Points, in no order, along strands that fork, close into loops and pass close to each other.
Points whose rows are less than 55.9 apart are linked; no others are. Some points are linked to none.
J_378: [  9   8  -8 -25  -2   7  -5  -2 -17  -6   2  -5 -15   6   9   9 -19   3
  14   6  10  -7  15  20  -8   0]
J_766: [ -7   8   6 -13   0   8  10   5 -11  -3  -1 -14 -15 -15  15  18 -38   5
   0  -2   8  -2  13  22  -7  -3]
J_531: [  7  24 -10   0   2  -4 -25 -32  20   4  18  18  18   7 -34 -53  25  -3
   6  26  17 -33 -31   1  23  22]
J_82: [ 15  -7 -19  17  45  -9  24   8 -33 -15  23  -9 -11   3   6  37 -38   7
   2  -4   5 -26   7  35  -5 -10]
J_993: [ -9  26   2 -22  -1  13 -11  -9  13   2   1  20 -26 -10 -28   7  -7  18
  34  11  24 -35  11  36   6  13]
J_552: [ -7  46 -21 -45 -11  31 -43 -19   5  -8  17   1 -12   8 -14 -19  12   1
  46  17  27 -22  -1  15   3  17]
J_743: [ 19   0 -17  -2  25   3   6   7 -41 -10  30 -17  -6   7  14  30 -36  -5
   2   1  10  -7   5  22 -16 -12]
J_219: [ 29 -16 -12  12   2  -8   6   0   2  11   1  16   4  31  -9 -21  36  -5
  -3   5  -3  -2  -7 -17   8  -3]
J_178: [  4  -5  -6 -17  10  22   8  20 -18 -16  11 -44 -17  18  39  16 -39   7
  -2   4  15  13  22  18 -11  -9]
J_69: [-38  17  40   0 -29   0  -1  -6  17   8 -12   8   5 -59 -17  26 -25   7
  -7 -17  -5   7  -9  11  -2   4]
J_295: [-22  14  13 -19  -5  10   5  -1  11   1  -9  11 -27 -24  -6  14 -23  20
  16   5  20 -21  18  38   5   7]
J_156: [ 15   5  -6   9  14 -13   5 -12 -22   7   6  26  -3 -10 -22  23 -13  -4
   7  -7  -7 -17 -10  14   8  -4]
J_862: [ -6 -21   1  -3  26  17  26  22  -7 -22  -5 -36 -25  19  41  23 -36  20
 -10   1   5   6  24  25  -4  -8]
J_657: [ 31  -6 -17  34   1 -26  -1 -18 -12  20  22  31  32   4 -26  -7  34 -23
 -16  -1 -12  -1 -42 -31  10  -6]
J_494: [ 11  -1 -16 -10  22  10  10  14 -31 -13  22 -31 -12  10  32  22 -41   1
  -3   0  15   0  14  22 -12 -14]
J_747: [ 16  -5  -2   8 -15 -15   4  -5   5  20  -7  25   4   4 -15 -10  23 -10
   1   0  -3  -4 -13 -14   9  -3]
J_564: [  6  -3  -8  18  37  -6  27   4 -22 -10   3  10 -18  -8  -5  32 -31  10
   9  -7  -4 -32  11  36   7  -4]
J_214: [-15  26  13   2  -6  18   9   3  -9 -10  21 -46  10 -31  28  26 -56  -5
 -10  -9  12  12  -7  14   9 -18]
J_687: [ 30 -35 -26  19  28   5  12   7  -4   5  19  -4   5  72   7 -38  60   6
  -6  11   2  11   4 -23  -2   1]
J_714: [ 26  16 -31 -32  11  15 -35 -15 -15 -27  12 -20 -14  46   0 -19  14  -3
  36  28  13  -5  18  13  -3  12]
J_354: [ 24   8 -23 -10  14   5 -30 -20  12 -19   7  -9   1  44 -15 -50  34   3
  17  32  18 -17   0   2  11  15]
J_231: [-35  16  44  25   6  12  16   0  29 -11  -9 -22   7 -44  11  33 -46  13
 -26 -14 -15  12  -2   0   2  -5]
J_945: [ -1 -29  -9  12  32   6  33  22 -11 -11 -17   7 -33  16   6  27  -8  15
   1  -6 -11 -13  25  25  13  -2]
J_925: [-31  12  21  -6   0  11  19   6  10  -6 -14  -5 -19 -26  10  21 -38  18
   0  -1  11 -12  17  38   5  -3]
J_25: [ 30   7 -33 -15  21   7 -35 -22   2 -30  12 -23  -6  50 -16 -37  25   1
  30  32  14 -10   7  11  14  20]
J_189: [  9  15 -10 -25 -19   4 -27 -12  18   3  -8  -1  -1  20  -4 -44  34  -2
  27  22  17 -10   5  -9  -1   0]
J_783: [-38  -7  34  34  15  10  28   9  25 -13 -19  -8  -2 -36  17  39 -33  13
 -31 -18 -28  12   2   1   8  -1]
J_718: [-12 -12  17 -32 -25   6 -10  12  30   1 -33  -8 -23  17   5 -14  15   8
  14  13   4  14  26  -1  -4   6]
J_639: [-11  30   7   1  -8   3   5  -9 -22   5  18  -6   6 -49   1  30 -46   0
  -6 -18  12  -7 -13  21  -3  -7]
J_474: [-40 -21  41   8  -5  10  15  17  34  -4 -36   4 -15 -14   5  24 -10  13
 -16  -8 -26  22  18  -8   9   4]
J_504: [-12 -30  -7  29  24  -3  35  18 -16  -4  -8  11 -12 -21   7  47 -12   3
 -23 -25 -20   3   0   8   9  -7]
J_892: [ 13   9  -5  23 -11 -16  -7 -15   6  19   9  27  38   2 -15 -57  38 -14
 -15   8  -1 -11 -31 -38   0   2]
J_40: [ -3  -4   6 -40 -29   3 -22  10  17  -2 -23 -21 -11  21  14 -21  16  -2
  16   5   2  20  22 -11 -12   3]
J_196: [-26 -23   5  28  18   4  43  23  -2  -7 -23  17 -20 -27   2  43 -10   8
 -23 -24 -24  -1   8  15  21  -5]
J_240: [ 17  16 -11  12   3 -17 -17 -32   1   8  23  23  28   9 -33 -42  23  -7
  -3  15   4 -23 -40  -7  23  11]
J_689: [ 23   3 -14   4  10  -4 -15 -16  14  -7   5   1   8  42 -11 -58  37   1
   3  26  13 -16  -5  -9   8  15]
J_468: [-15  -4  24 -14  -4  13   1   9  -1 -11  -4 -33  -2  -6  25  16 -36   3
 -12  -9 -10  28  10  -4 -11   1]
J_577: [  5  15 -11   4   3  -4 -22 -21  20  -3   9  10  21  21 -18 -73  36   0
   1  28  19 -27 -17 -11   9  21]
J_826: [ 15 -14  -2   5 -15  -4   4  11  22  13 -14  10   4  32   2 -40  46  -2
  -2   7   4   2   5 -26   2  -4]
J_759: [-20   8  22 -17 -40 -13 -22  11  49  22 -19   6  16  -6  -3 -64  42  -2
  15  10  18  -2   2 -32  -9  -1]
J_374: [  2  39 -18 -40 -16  23 -33 -15 -16  -8  18  -5  -8   8   1 -10  -2  -6
  37  11  17 -11   8  11  -6  10]
J_810: [ -4 -30 -10  12  38   7  38  26 -13 -18 -11 -10 -31  15  24  32 -24  19
  -6  -7  -3  -9  24  30   2  -7]
J_516: [ -2   6  15  10 -32 -16   0  -6  22  31 -11  30  13 -18 -23 -22  28 -10
   0  -6   3  -7 -19 -22   9  -2]
J_100: [ 10  16 -11 -30 -27 -10 -28  -7 -20   3  13  -8  17   0   7  -7   8 -19
  17  -7  -7  19  -6 -18 -17  -7]
J_844: [-24 -35  22  -1   2  11  21  23  22  -5 -36  -1 -25  10  11  18  -5  13
  -9  -5 -21  22  24   1   7   5]
J_132: [ 20   4 -24 -11   7   2 -10   2 -48  -7  42 -15   8   4  17  29 -25 -18
  -1  -2   6   7  -2   8 -23 -13]
J_77: [  9  21  -5   9  -3 -10   1 -17 -32  10  19  15  14 -46 -13  35 -31 -12
  -5 -19   1  -9 -23  12  -8  -4]
J_511: [ -9  -6  12 -39 -22   6 -17  11   2  -9 -10 -29  -5  13  22  -6  -5  -3
   9  -3  -6  30  20 -10 -15   6]
J_904: [-31   4  34   1 -35 -11  -1  -5  25  23 -23  26   1 -47 -27  16  -1  -1
  -2 -15  -6   5 -12  -3   9   5]
J_388: [-13  -9   9  17  -6  -8  22   2   0  13 -22  26  -6 -32 -14  30  -6   2
 -10 -19 -12  -1  -4   5  15  -2]
J_960: [  5   2   4  20 -14 -15  -1   0  18  18  -4  24  36   6  -4 -67  48 -11
 -14   7   4 -11 -14 -42 -10   1]
J_686: [ -7   0   7   6   0  -5  18  -2  -9   8 -13  21 -12 -23 -11  27 -19   5
   3 -10  -3 -12   1  19   5  -1]
J_277: [-36 -12  28  20 -12  -1  26  10  19   7 -32  26 -14 -41 -15  32  -7   6
 -16 -17 -20   6   5   6  21   0]
J_675: [ 14 -13 -11  20   7   0   3   9   9   4  -4   6  21  49  10 -74  58   5
 -13  18   4  -4   8 -34 -15   8]
J_959: [ 13  -5 -10 -25 -24 -18 -24   3  -8   5   3 -18  19  19  12 -22  28 -15
   9  -5 -11  30  -4 -32 -19 -15]
J_854: [ -7  18   2 -26 -32  -1 -28   0  37  12 -13  -1   5   4   0 -57  40   1
  25  17  20  -7   4 -21  -6  -1]
J_122: [-20  32  15   2 -12  11   8  -3  -9  -2  20 -28  12 -49  14  28 -54  -1
 -11 -16  15   4 -14  19   6 -14]
J_737: [-17  -4  17  31  10   0   9  -1   1  -5   8 -28  20 -48  15  44 -42  -1
 -38 -25 -15  24 -20  -9  -5  -5]
J_142: [ 22  -2 -11 -18  -7   1 -14  -6   5   2  -8  -2  -8  31   1 -22  27   0
  18  16   7  -3  10  -4  -4   1]
J_880: [-11 -30  14 -19  -8  11   8  21  19  -6 -36  -7 -31  23  15   4   2  14
   3   7  -6  18  29   8   1   6]
J_376: [-21 -12  34 -25 -14  11 -11  13  20 -11 -19 -30  -9  10  20   3 -18   5
  -4  -5 -16  34  22 -15 -13   9]
J_991: [ 10  -5  -1   8 -10   2  -1  12  28   7 -18   9  10  36   3 -65  52   0
  -2  19  15 -10  13 -26  -6   8]
J_271: [-10  -3  11  17  -3 -10   1  -1 -12   5   7 -17  19 -49   5  40 -34  -9
 -32 -28 -15  25 -18  -9 -12  -3]
J_498: [  2 -29 -21  36  36  -9  33  12 -29   1   5  21 -10 -17  -6  51  -6  -2
 -16 -25 -19  -7  -6   9  10 -14]
J_144: [-33 -17  47  -3   0  13   1  12  37 -12 -28 -16  -7   0  12  17 -21  12
 -13  -7 -29  34  20 -20  -6   9]
J_804: [ 21  -1 -13  26  24 -21  11 -15 -29   7  16  32   3 -15 -30  36 -11  -7
   0  -9 -13 -19 -20  10  13  -3]
J_194: [-18  11  26 -23 -33  -6 -17  -1   0   5  -1 -11   8 -29  -1   8 -19 -10
  -1 -17  -7  24  -4 -13 -12   5]
J_293: [ 30 -24 -19  17  17  -4   8   6   1   4  10   7   5  53  -2 -29  46   2
  -4  10   0   3   1 -17   6   3]
J_525: [-11   0  13   4   7  13   8  10  -3 -12  13 -44   5 -13  33  26 -50   4
 -23  -7  -2  27  -1  -1  -8 -11]
J_152: [ 28 -24 -19   6   2 -20  -5  -6 -19  12  16  10  17  22  -3   9  27 -17
  -5  -4 -14  18 -20 -18 -11 -13]
J_503: [ 11  24 -15 -35  -5  15 -20  -7 -21  -8  13  -9 -15  11   7  -1 -13  -1
  28   7  14  -7  15  16  -8   7]
J_887: [-32  17  34  10 -13   3  10  -4  12   4  -7 -10   8 -53  -2  31 -41   2
 -22 -20  -7  11  -8   7   1   1]
J_830: [ 21 -21 -26  33  38 -17  17  -2 -36   3  22  29   2  -4 -22  48  -6  -6
  -8 -12 -18 -13 -16  10   8  -8]
J_65: [ 16  16 -21 -34   7  23 -30 -11   6 -23  -5 -15 -30  33  -5 -18  15   4
  43  29  27 -15  25  20  -3  15]
J_839: [ -8  36  -9 -34  -5  21 -31 -20  16  -1   8   8 -21  -1 -26 -10   9  12
  44  19  27 -30  -3  24   6  18]
J_818: [ 27 -11 -24  -9  -9 -20 -22  -8 -18   7  20  -5  31  22   5 -12  35 -18
   3  -2 -12  28 -18 -31 -21 -19]
J_437: [ 20  -6 -21  12  11  -7 -11  -6   1  -2   6  -4  35  48  10 -73  52   0
  -9  22   5   3  -4 -30 -15   2]
J_793: [ 27 -19 -18  25  -3 -22   1  -7 -16  19  16  23  23   4 -13   8  31 -22
 -12 -11 -13  11 -30 -27   0 -11]
J_932: [  8 -20 -13  15  31  -3  26  11 -13  -3 -10  21 -26  10 -10  28  -4  10
   7  -4 -10 -20  17  22  19  -1]
J_865: [ -9   3  15   7 -30 -13  -7   8  38  24 -17  19  19   0  -6 -67  45  -6
   0  10  14 -13  -1 -35  -6   1]
J_418: [ 26   3 -14  24   2 -21  -6 -23  -9  13  23  26  33  11 -22 -31  32 -16
 -12  11  -5 -10 -37 -24  12   1]
J_443: [  0   6   1  20  -5 -16   7  -8 -23  13   5   7  16 -53  -8  45 -27 -13
 -21 -24  -8   7 -23   5  -7  -5]
J_117: [-42 -16  21  29   9   5  36  18  14  -8 -30  17 -16 -37   2  38 -16  10
 -25 -15 -27   6   7   6  18  -1]
J_182: [ 15   7 -18 -23 -12  -4 -22  -1 -36  -2  26 -13  12   7  14  12  -7 -19
   6  -4  -5  23  -4  -8 -24  -9]

A piece is two or more points that can be reached from each other along the links. Count, over all rows, the pieces, the separate loops (a circle has one, a figure eight two, a Y none), the forks (points with three links) and the tips (points with one).
pieces: 5
loops: 4
forks: 5
tips: 7

How many points has the smallest loop of links through each point below? Write - if it is on no loop.
J_498: 10
J_295: 9
J_494: 9
J_880: 8
J_122: -

Name the points in between on the shortest way along the links from the first point to the second, in order.
J_498, J_69: J_504 J_196 J_117 J_783 J_231 J_887
J_494, J_959: J_743 J_132 J_182 J_100
J_82, J_577: J_743 J_132 J_182 J_100 J_959 J_818 J_152 J_793 J_657 J_418 J_240 J_531
J_271, J_40: J_443 J_77 J_639 J_122 J_214 J_525 J_468 J_376 J_511
J_687, J_675: J_293 J_219 J_826 J_991
J_783, J_156: J_117 J_277 J_388 J_686
